The views of a scene show one set of named points, each view turned or mirrored, and shifted as a whole, with a little noise and some points left out.

Scene 1
View 1
teb: 4	-14	-1	12	0	-9	1	-5	16	7	9	3	-7	0	-1	4	5	-7	0	3	-5	8	2	6	-6	4	-6	1	-1	-2	-8	-3	5	-3	18	-10	-2	5	-6	-7	-20	-7	10	0	4	18	1	6	-9	-3	-6	9	-3	2	-10
Tero: 0	-2	-8	10	-2	-14	-12	4	27	12	8	-2	3	0	5	2	10	4	-4	-5	-4	6	0	14	7	-9	-13	-17	-4	9	-10	0	4	10	4	22	30	-14	-11	-1	-18	5	1	-2	4	14	11	1	-16	-7	8	8	-1	22	-6
bevoz: 1	-12	15	9	5	-7	8	-5	-1	2	0	-2	-1	6	0	-5	0	-6	-20	-11	10	-6	16	15	12	6	1	3	9	-19	1	3	-1	-1	-1	1	-11	14	1	-1	-1	4	-5	17	7	-3	-26	-11	3	23	-18	9	-8	-12	5
Rago: -12	11	11	11	-4	-12	-5	0	35	3	-1	-6	12	18	21	-5	-11	19	-1	-16	-1	-3	-5	23	41	-5	-34	-16	-6	2	6	-20	-2	4	-3	29	42	-11	-38	8	-18	30	-22	13	17	-2	10	-10	-14	-1	14	-13	8	21	3
Lozu: -19	14	-15	1	-12	0	-30	15	25	-7	10	4	3	-7	-1	7	2	14	-22	10	11	5	15	5	10	3	-17	-22	2	26	-12	-3	-12	-6	-17	14	12	-9	-1	-5	-21	-6	7	-8	10	15	-2	15	-7	-24	5	0	0	17	-10
duguz: -2	0	-6	8	-1	-12	-13	5	23	10	8	-3	5	-1	4	0	10	4	-11	-7	0	3	4	16	9	-8	-11	-18	-1	9	-9	3	2	10	-3	25	27	-13	-7	0	-13	6	0	0	5	10	5	-1	-12	-3	6	9	-2	20	-3
vor: -2	-6	0	6	0	-6	-6	2	8	3	6	0	-1	-2	-3	0	7	-2	-19	-2	7	0	14	10	4	2	-2	-6	6	-1	-7	6	-2	0	-4	6	-2	4	4	-4	-8	-3	4	5	5	7	-15	0	-3	5	-10	10	-7	1	-2
Non: -12	4	-5	6	-8	-4	-14	5	26	-3	8	3	0	1	4	5	-3	9	-7	7	2	6	6	6	10	5	-20	-10	-1	14	-7	-11	-6	-8	0	1	8	-2	-13	-5	-24	-1	4	-2	10	15	3	11	-9	-17	3	-3	3	10	-10
Pesut: -2	-3	-5	9	-3	-9	-9	2	23	7	9	1	-1	0	2	4	5	1	-4	1	-3	7	3	9	3	0	-13	-9	-3	8	-9	-3	1	1	7	6	14	-5	-10	-3	-20	-1	5	-3	5	16	6	6	-12	-10	2	6	-1	13	-8
Modos: -6	-5	-3	5	-4	-1	-9	2	12	-3	8	5	-6	-3	-5	5	2	-1	-15	9	6	5	14	3	-2	10	-6	-1	4	5	-8	-2	-5	-10	2	-11	-13	8	3	-8	-17	-12	12	-1	6	15	-11	11	-2	-7	-11	6	-5	-3	-9
zemu: 1	-7	-13	6	-3	-7	-15	6	12	7	12	3	-5	-10	-8	6	16	-5	-17	6	4	7	13	6	-11	0	2	-11	4	10	-17	11	0	2	-1	5	1	-3	12	-7	-13	-14	15	-7	0	18	-5	10	-7	-6	-6	16	-7	9	-9
kuga: -1	-7	-9	6	-2	-5	-12	5	9	4	11	3	-5	-8	-7	4	12	-5	-18	6	5	6	14	5	-9	2	1	-8	5	6	-14	8	-1	-1	-1	1	-6	1	10	-7	-13	-14	14	-4	1	16	-10	8	-5	-4	-9	15	-8	3	-8
rir: 7	-20	8	9	6	-8	8	-6	-4	6	5	1	-7	-1	-7	-1	8	-13	-17	-4	6	-1	15	10	-5	6	8	6	8	-17	-5	9	2	-1	7	-8	-19	15	10	-5	-4	-9	6	10	2	6	-23	-4	2	20	-21	16	-11	-13	0
pidu: -8	6	-5	8	-5	-10	-15	5	29	4	7	-2	5	3	8	1	2	11	-8	-4	0	3	2	14	17	-5	-20	-17	-3	12	-6	-6	-2	4	-4	21	29	-12	-17	0	-19	9	-3	0	9	10	8	2	-13	-11	9	0	2	21	-5
nomu: 3	-15	-2	10	-1	-7	0	-4	12	5	10	4	-9	-3	-4	6	6	-9	-4	7	-2	9	6	2	-11	8	-3	4	1	-2	-9	-1	3	-6	17	-16	-12	8	1	-9	-20	-14	15	-2	2	20	-4	9	-6	-4	-11	11	-5	-2	-11
bak: -12	3	-2	4	-5	-2	-13	5	14	-5	6	2	1	-1	0	2	0	6	-20	2	10	0	15	9	12	6	-11	-9	5	7	-5	-3	-9	-7	-10	5	-1	3	-1	-4	-13	-2	2	3	10	7	-13	5	-2	-5	-6	2	-3	2	-4
View 2
teb: 4	5	-4	-1	-3	-4	3	-11	5	-3	-10	-5	-6	8	0	-2	-4	-6	-11	-4	2	-2	-4	0	3	-10	-6	-1	-2	-5	-3	-8	8	-19	-2	11	-12	-4	-5	-3	-9	-17	4	5	0	-4	-10	0	13	10	-9	6	13	9	-4
pidu: 8	19	11	-4	9	-8	-9	0	1	-20	-18	19	8	3	-7	18	-4	-1	-7	-3	-9	14	-12	12	9	7	-4	-5	2	5	-20	8	15	0	21	-1	0	-7	-10	17	6	-11	4	-4	-5	-4	-4	10	15	2	23	1	12	11	-17
Rago: 12	27	18	-3	19	-11	-18	16	-8	-27	-28	38	31	7	6	36	9	-22	-11	6	-11	22	-6	17	23	23	2	-14	-1	11	-21	10	12	3	28	-12	-15	-1	-28	19	4	-29	6	-12	-16	-1	17	17	34	-3	30	-5	18	12	-9
vor: -4	-4	16	-8	-4	0	4	3	5	2	-2	2	-1	10	1	3	3	-5	-5	-6	3	15	-2	5	0	3	3	5	7	-2	-4	6	6	-17	11	12	-4	-4	3	0	-6	-8	5	-2	6	3	-7	-5	4	7	-12	0	4	13	-3
Modos: -5	-6	6	-3	-9	-1	1	-12	13	1	-5	-4	-4	3	-5	-4	5	0	-1	-8	11	5	7	0	-1	-1	-3	5	1	-12	-9	-4	8	-13	1	5	-9	-3	5	2	-3	-7	-3	-6	7	3	-12	-11	5	18	-11	5	8	18	-12
Lozu: -1	8	14	-4	-1	-5	-9	-11	14	-15	-11	13	-1	-7	-20	9	0	15	5	-10	3	15	-2	10	-1	9	-6	4	3	-6	-31	8	17	7	19	-4	7	-8	7	24	15	5	-4	-13	5	0	-15	-6	2	15	20	4	7	20	-31
bak: -5	-3	18	-7	-4	-1	-4	0	9	-4	-7	9	5	3	-4	7	9	-2	1	-7	7	17	5	6	2	10	2	4	4	-6	-15	6	8	-7	13	1	-6	-3	3	10	3	-7	-2	-11	5	5	-6	-8	7	13	-2	1	6	20	-13
nomu: 1	-2	-4	-1	-7	-2	6	-15	10	1	-6	-11	-10	6	-1	-8	-2	-4	-8	-6	7	-4	0	-3	-1	-12	-7	1	-2	-10	-2	-10	7	-21	-5	12	-12	-4	1	-6	-9	-13	2	4	5	-3	-13	-6	8	15	-15	7	11	12	-6
rir: -8	-15	15	-8	-9	4	11	6	4	14	5	-8	-3	18	11	-6	8	-14	-8	-5	8	11	2	-1	-2	-2	8	8	7	-5	11	2	-1	-30	1	19	-12	-1	5	-14	-16	-14	7	2	9	6	-5	-10	3	9	-34	1	2	13	11
Non: 3	10	4	0	1	-7	-8	-12	10	-15	-16	10	3	-2	-9	9	2	0	-2	-4	4	6	2	5	6	3	-8	-2	-3	-7	-21	-2	14	-1	8	-4	-8	-4	-5	14	5	-11	-3	-9	-1	-2	-8	-2	14	14	12	4	14	16	-21
Tero: 10	20	7	-4	10	-8	-4	0	-1	-17	-15	13	0	7	-7	14	-12	0	-11	-4	-13	10	-21	10	6	0	-6	-5	4	9	-14	8	15	-7	19	8	4	-10	-9	11	2	-10	8	4	-3	-7	-8	13	11	-3	19	3	11	4	-11
kuga: -4	-4	10	-7	-7	0	5	-8	10	2	-1	-4	-11	6	-7	-4	-5	6	-3	-9	4	8	-5	2	-5	-4	-3	7	6	-6	-7	3	9	-15	6	14	2	-7	10	2	-2	0	2	1	10	0	-18	-7	-3	11	-9	5	5	14	-10
zemu: -1	1	7	-6	-4	-2	6	-11	10	-1	-2	-6	-15	4	-12	-5	-10	11	-4	-12	0	7	-12	3	-7	-8	-6	7	7	-3	-9	3	12	-14	8	16	9	-10	11	5	0	3	4	4	10	-3	-22	-4	-6	8	-3	6	4	10	-13
View 3
Lozu: -5	1	5	-5	-2	-3	5	4	-5	12	-1	-9	-34	9	-1	1	22	-10	12	-23	-4	-19	16	-9	-3	-15	14	-15	-9	2	-21	7	1	-17	-7	8	-5	-2	-7	-10	14	4	-6	6	-20	-9	5	-14	-1	12	10	-2	-2	-3	17
rir: -6	1	-19	6	-5	-8	19	9	6	9	9	-3	24	3	-6	-20	-5	23	0	3	-15	8	-7	10	0	-9	-25	35	-19	14	13	7	-5	-5	-15	9	1	-3	6	-27	6	0	-12	-4	0	15	-8	-2	-3	-4	-8	16	5	3	-16
Rago: 14	-19	24	-3	18	6	23	0	-5	-31	-5	-18	-13	1	-14	2	18	-39	10	22	12	-6	-8	13	-9	23	14	-30	2	29	-8	4	10	-17	2	-27	13	-2	0	11	11	-2	-2	4	-5	1	7	10	-15	1	23	-19	2	-25	4
Tero: 9	-16	3	-9	-4	2	3	4	-2	-6	-15	-12	-10	9	-11	12	24	-2	8	1	-3	-1	-6	7	2	2	6	-13	-5	19	-6	1	2	-20	-2	-13	7	-6	-1	-9	-7	3	15	1	-18	-10	8	-4	0	9	12	1	0	-11	1
Modos: -9	4	-15	-1	-5	-3	11	7	6	8	5	-5	0	7	-5	-13	7	6	3	-14	-16	-11	6	-1	-1	-20	-12	15	-11	3	-3	8	-8	-10	-6	15	-9	-1	-3	-9	10	5	-13	6	-13	3	-5	-6	-8	5	-4	7	7	2	-5
duguz: 8	-14	4	-6	-3	-1	6	4	-5	-2	-10	-12	-11	7	-9	8	20	0	9	1	-1	1	-3	7	0	4	6	-10	-9	19	-5	1	4	-18	-6	-12	9	-6	0	-16	-1	1	10	-1	-15	-6	7	-5	2	8	11	2	-3	-10	4
teb: 0	-4	-17	-6	-8	2	7	8	11	-4	-6	-7	11	8	-13	-4	11	8	0	-4	-18	-5	-6	7	4	-13	-16	15	-5	11	3	5	-9	-13	2	5	-6	-2	-4	-3	-5	7	3	8	-16	-2	-4	0	-9	4	-4	8	9	-3	-16
Pesut: 4	-8	-6	-8	-5	1	6	5	3	-4	-9	-9	-6	9	-10	3	18	-1	5	-5	-9	-7	-2	4	2	-8	-2	-2	-5	13	-5	4	-3	-16	0	-2	-1	-3	-4	-3	-2	5	5	6	-18	-6	2	-3	-5	7	5	2	4	-7	-4
bak: -6	1	-1	2	2	-5	16	5	-2	7	7	-8	-10	4	-3	-12	8	-4	7	-8	-6	-9	7	0	-5	-8	-2	4	-12	8	-7	8	0	-11	-10	7	-2	-2	-1	-13	17	1	-15	2	-8	5	-1	-5	-6	4	4	1	2	-4	3
pidu: 7	-13	9	-7	2	1	9	3	-4	-9	-8	-13	-18	7	-10	7	21	-15	9	0	1	-8	0	5	-3	3	10	-19	-5	16	-11	3	4	-19	-1	-11	5	-3	-3	-2	3	2	5	4	-16	-7	7	-3	-4	7	14	-5	0	-13	6
kuga: -6	1	-15	-2	-10	-6	6	8	2	16	0	-5	0	8	-4	-6	9	19	5	-15	-15	-3	3	0	3	-18	-11	17	-16	6	-1	5	-5	-12	-11	12	-4	-4	-1	-23	3	4	-2	1	-14	-1	-2	-11	2	6	-4	13	2	3	-3
Non: -2	-2	-2	-6	0	2	9	4	3	-4	-2	-10	-15	8	-8	-3	18	-14	7	-10	-9	-17	5	-1	-2	-12	2	-8	-2	8	-11	7	-4	-15	1	4	-7	-1	-7	5	8	5	-6	10	-17	-6	1	-4	-11	9	6	-4	6	-7	2
nomu: -5	0	-23	-5	-10	0	6	8	12	3	-2	-4	12	9	-10	-8	8	13	0	-10	-22	-6	-2	4	4	-20	-21	21	-7	7	3	6	-12	-11	-1	13	-10	-1	-4	-5	-3	7	-2	8	-16	-1	-6	-3	-8	5	-8	11	10	1	-16
bevoz: -3	0	-7	10	6	-9	27	7	2	2	14	-7	20	-1	-6	-24	-8	9	2	12	-5	8	-6	12	-5	3	-19	26	-18	19	12	7	2	-5	-16	1	6	-3	8	-23	16	-3	-20	-6	5	20	-7	3	-7	-7	-2	7	4	-5	-11
vor: -3	-2	-6	2	-2	-7	14	6	-1	8	4	-7	2	4	-5	-10	6	10	5	-3	-8	0	1	5	-2	-7	-8	13	-16	12	0	6	-1	-10	-13	4	2	-4	2	-23	9	1	-8	-2	-7	6	-1	-6	-1	2	1	8	1	-2	-3
View 4
teb: 2	-17	-3	20	4	-18	3	-9	21	3	11	-18	-6	-3	12	-5	-2	0	-1	0	2	9	-14	-3	-3	10	6	5	2	-2	-5	-10	-9	-7	-6	7	17	-13	5	6	-1	3	-2	-6	4	18	6	-16	-14	5	-7	6	7	-6	8
Modos: 5	-8	-8	6	15	-11	15	3	21	2	13	-8	0	-4	16	-7	1	-12	3	-9	4	14	-16	-2	-1	2	10	3	6	9	-2	-7	-7	-15	-8	11	18	-13	9	3	14	-2	6	-9	-2	7	2	-7	-5	0	0	6	7	-11	6
Lozu: 3	-13	-13	-7	20	-4	13	14	12	-27	7	7	1	6	26	-12	21	-16	11	-20	-1	8	4	3	15	14	15	-7	16	-5	3	-1	-15	-31	7	14	3	-6	8	1	16	11	24	-22	-9	7	15	8	-19	-9	6	-6	-3	1	10
Tero: -6	-20	-6	15	-5	-12	-6	-8	15	-25	5	-15	-7	5	15	-8	12	-2	7	-4	-4	-2	10	9	10	23	10	-4	13	-24	5	0	-11	-15	6	4	0	-7	1	4	-4	15	2	-15	-2	22	18	-10	-29	7	2	-13	-11	10	8
vor: -4	0	-8	7	3	-7	13	-1	24	-6	12	-16	0	-2	12	-7	-1	-14	8	-5	4	8	-5	10	0	3	15	0	10	0	7	0	0	-13	-10	7	10	-11	9	1	13	-1	-7	-7	-5	8	4	-11	-6	13	7	-4	-5	-6	0
zemu: 1	-10	-6	6	11	-5	19	5	22	-7	18	-15	-13	7	19	-12	12	-2	4	-9	-1	11	-5	-1	2	7	28	9	10	6	10	0	-10	-6	-4	22	7	-6	7	-4	9	18	0	-18	2	16	7	-9	-15	5	-4	-3	2	-11	11
pidu: -6	-17	-9	11	-2	-12	-7	-5	14	-28	1	-7	1	1	16	-7	12	-10	9	-7	-3	-2	9	11	12	23	3	-11	14	-25	1	-1	-10	-25	6	-1	1	-9	3	7	0	7	9	-14	-7	15	18	-5	-26	3	6	-12	-12	13	6
bevoz: -10	10	-8	11	-6	-11	10	-9	29	5	10	-23	6	-12	4	-3	-18	-23	6	1	8	7	-12	16	-5	-5	6	-4	8	0	4	-2	10	-11	-19	-6	16	-17	10	5	15	-20	-21	6	-8	2	-4	-19	5	24	14	-3	-8	-8	-11
duguz: -9	-12	-8	10	-4	-9	-2	-4	17	-26	6	-14	-5	5	15	-8	11	-6	10	-5	-3	-1	10	13	10	19	13	-5	14	-21	8	3	-8	-16	3	4	-1	-6	3	3	1	12	0	-14	-5	17	16	-8	-25	10	6	-14	-13	8	5
Non: 4	-19	-9	8	13	-14	1	1	13	-15	5	0	4	-2	19	-6	10	-11	6	-11	0	7	-5	1	9	16	0	-7	9	-10	-7	-8	-14	-26	4	4	11	-11	6	8	6	1	19	-12	-5	11	13	-1	-18	-7	1	0	1	3	9
Rago: -11	-17	-11	14	-13	-19	-27	-15	9	-38	-12	-4	16	-8	11	0	4	-20	13	-4	-2	-11	16	23	18	30	-20	-27	15	-47	-7	-3	-5	-37	10	-23	0	-12	1	15	-4	-11	9	-4	-15	10	22	-5	-27	7	18	-18	-23	29	-2
kuga: 0	-6	-7	6	11	-7	19	4	24	-3	17	-15	-8	3	16	-10	6	-7	4	-7	2	12	-9	0	0	3	24	8	10	8	7	-1	-7	-7	-8	17	11	-8	8	-2	13	9	-2	-13	0	12	4	-9	-10	6	-1	0	3	-12	6
bak: -1	-3	-11	0	10	-7	11	4	18	-12	9	-5	6	-3	16	-7	3	-20	9	-11	3	8	-5	8	6	6	9	-6	12	-2	2	-2	-4	-24	-5	5	10	-11	9	3	17	-5	6	-9	-10	3	6	-3	-7	4	9	-3	-4	-3	1
Pesut: -1	-19	-6	14	4	-14	-1	-5	16	-13	7	-12	-4	1	16	-7	8	-3	4	-5	0	4	-2	3	6	16	7	-2	8	-13	-2	-5	-11	-15	2	5	8	-10	4	5	0	8	6	-12	0	17	13	-8	-22	2	-1	-3	-2	3	10

In a view up to two points have been moved. Name them for each view, in the order of its rows, or write none.
view 1 | zemu
view 2 | Rago, vor
view 3 | kuga
view 4 | pidu
